Each row is a point on a tangle of strands that fork, close into loops and nearly touch. The rows are in no order.
Two points are linked if the straight distance between their rows is under 20.3. Some points are linked to none.
Q873: [ -5 -11   9   5  17   1  17   7 -25]
Q144: [ -2  -5   6  -3   2 -11   8  -9  31]
Q633: [-10  -9 -24 -16  11   7 -12 -11 -17]
Q529: [ -1 -19   4   3  17   2  10  11 -25]
Q217: [  4   5 -15   1 -27  14 -15  -5  -8]
Q410: [ -2  -9 -18 -21  13   4 -17  -8 -11]
Q394: [ 1  6  0  7  0  2 19 -2 26]
Q485: [ 0  5  1  8  2  6 28 -1 19]
Q312: [ -1 -23   4   4  14  -4   1  16 -28]
Q295: [ -1   2 -11  -9 -15   9 -19  10   5]
Q250: [  2 -16  11   4   3 -11   7  -6 -27]
Q696: [ 14  10  -6   2 -17   0 -13 -11  16]
Q396: [ -6  22  14   7  19  -3  12  -8 -15]
Q908: [-15   8  12   4   6 -16  11  -4 -25]
Q397: [-3  8  6  5 -8 15 -1 15 23]
Q484: [ 17  16  -3   7 -13   3  -5 -12  20]
Q421: [ 0 -3  5  6 14  9 32  0 -9]
Q990: [ 7 -3  0  7  8 10 35 -1 -2]
Q522: [  6  -4   5 -12   2  -9 -11 -12  24]
Q36: [ -2   4  -4  -7 -14  10 -15  12  14]
Q979: [ -3   1   0 -10 -10   3 -12  11  21]
Q942: [ -8  -2 -24 -11  -8   4 -17   2  -9]
Q850: [  0  -7   8   6  17   8  26   1 -18]
Q941: [  1 -18   2  15 -10 -17  -7  13 -19]
Q729: [ -2  -2 -19 -12  -9   6 -20   9   1]
Q891: [ -1  10   3   4 -10  19 -10  15  17]
Q84: [-12  -5   6  10 -14 -21   4   5 -24]
Q379: [-6  6  4  3 -6  9  7 11 29]
Q672: [  8  -2   0 -15  -2 -10 -18 -10  16]
Q880: [  9   5 -12   1 -25  11 -16 -10   1]
Q427: [-12  22  12   5  12 -14   7  -6 -21]
Q374: [  7 -22   4  14  -4 -18 -11  15 -14]
Q668: [  3  -9 -10 -25  10   1 -20  -3  -3]
Q999: [ 12   6  -9   1 -20   3 -16  -8   7]
Q957: [  1  -5   6  -8   3 -11  -4 -10  30]
Q791: [ 17  28  10  14   2  12   5 -14   6]
Q506: [-3  9 10 11 12 18 24  5  5]
Q332: [ 19  24   3  11  -6  10   5 -13  16]
Q615: [ 4 -1 -2  6  3  4 34  0 12]
Q220: [ -1  -7  -8 -24   7   2 -20   4   5]
Q174: [  8 -27   6   2  10  -7  -3  15 -22]
Q519: [-6  0  2 -4 -5 -2 -2  8 31]
Q19: [ 10  29  14  13  14   9   8 -15  -4]
Q560: [-14   0   8   6  -6 -21   7   0 -26]
Q495: [ -6 -14   3  13 -16 -18  -2   8 -22]
Q655: [-14  -4 -27 -12   0   6 -10  -8 -17]
Q143: [ -5  -5  -3 -18  -1  -1 -20  11  16]
Q328: [  9  -6  -6 -18   0  -7 -23 -15   7]
Q310: [-2 -1  1  3  0 -6 15 -4 32]
Q824: [  1  26  16   9  18   4  11 -11  -9]
Q432: [-18 -12   2   7   9 -11   8  13 -28]

A piece is two or more points that can be reached from each other along the links. Count, over all rows, the pieces, the separate loops (a circle has one, a figure eight two, a Y none), the forks (points with three links) and the tips (points with one).
pieces => 3
loops => 2
forks => 2
tips => 4

How many points has the smallest loop of links through each point below? Write 0 if it is on no loop.
Q668 => 11
Q891 => 6
Q908 => 0

Name the points in between on the shortest way along the links from the first point to the second, in order.
Q672; Q615 => Q522 Q957 Q144 Q310 Q394 Q485
Q668; Q519 => Q220 Q143 Q979
Q560; Q824 => Q908 Q427 Q396
Q696; Q427 => Q484 Q332 Q791 Q19 Q824 Q396
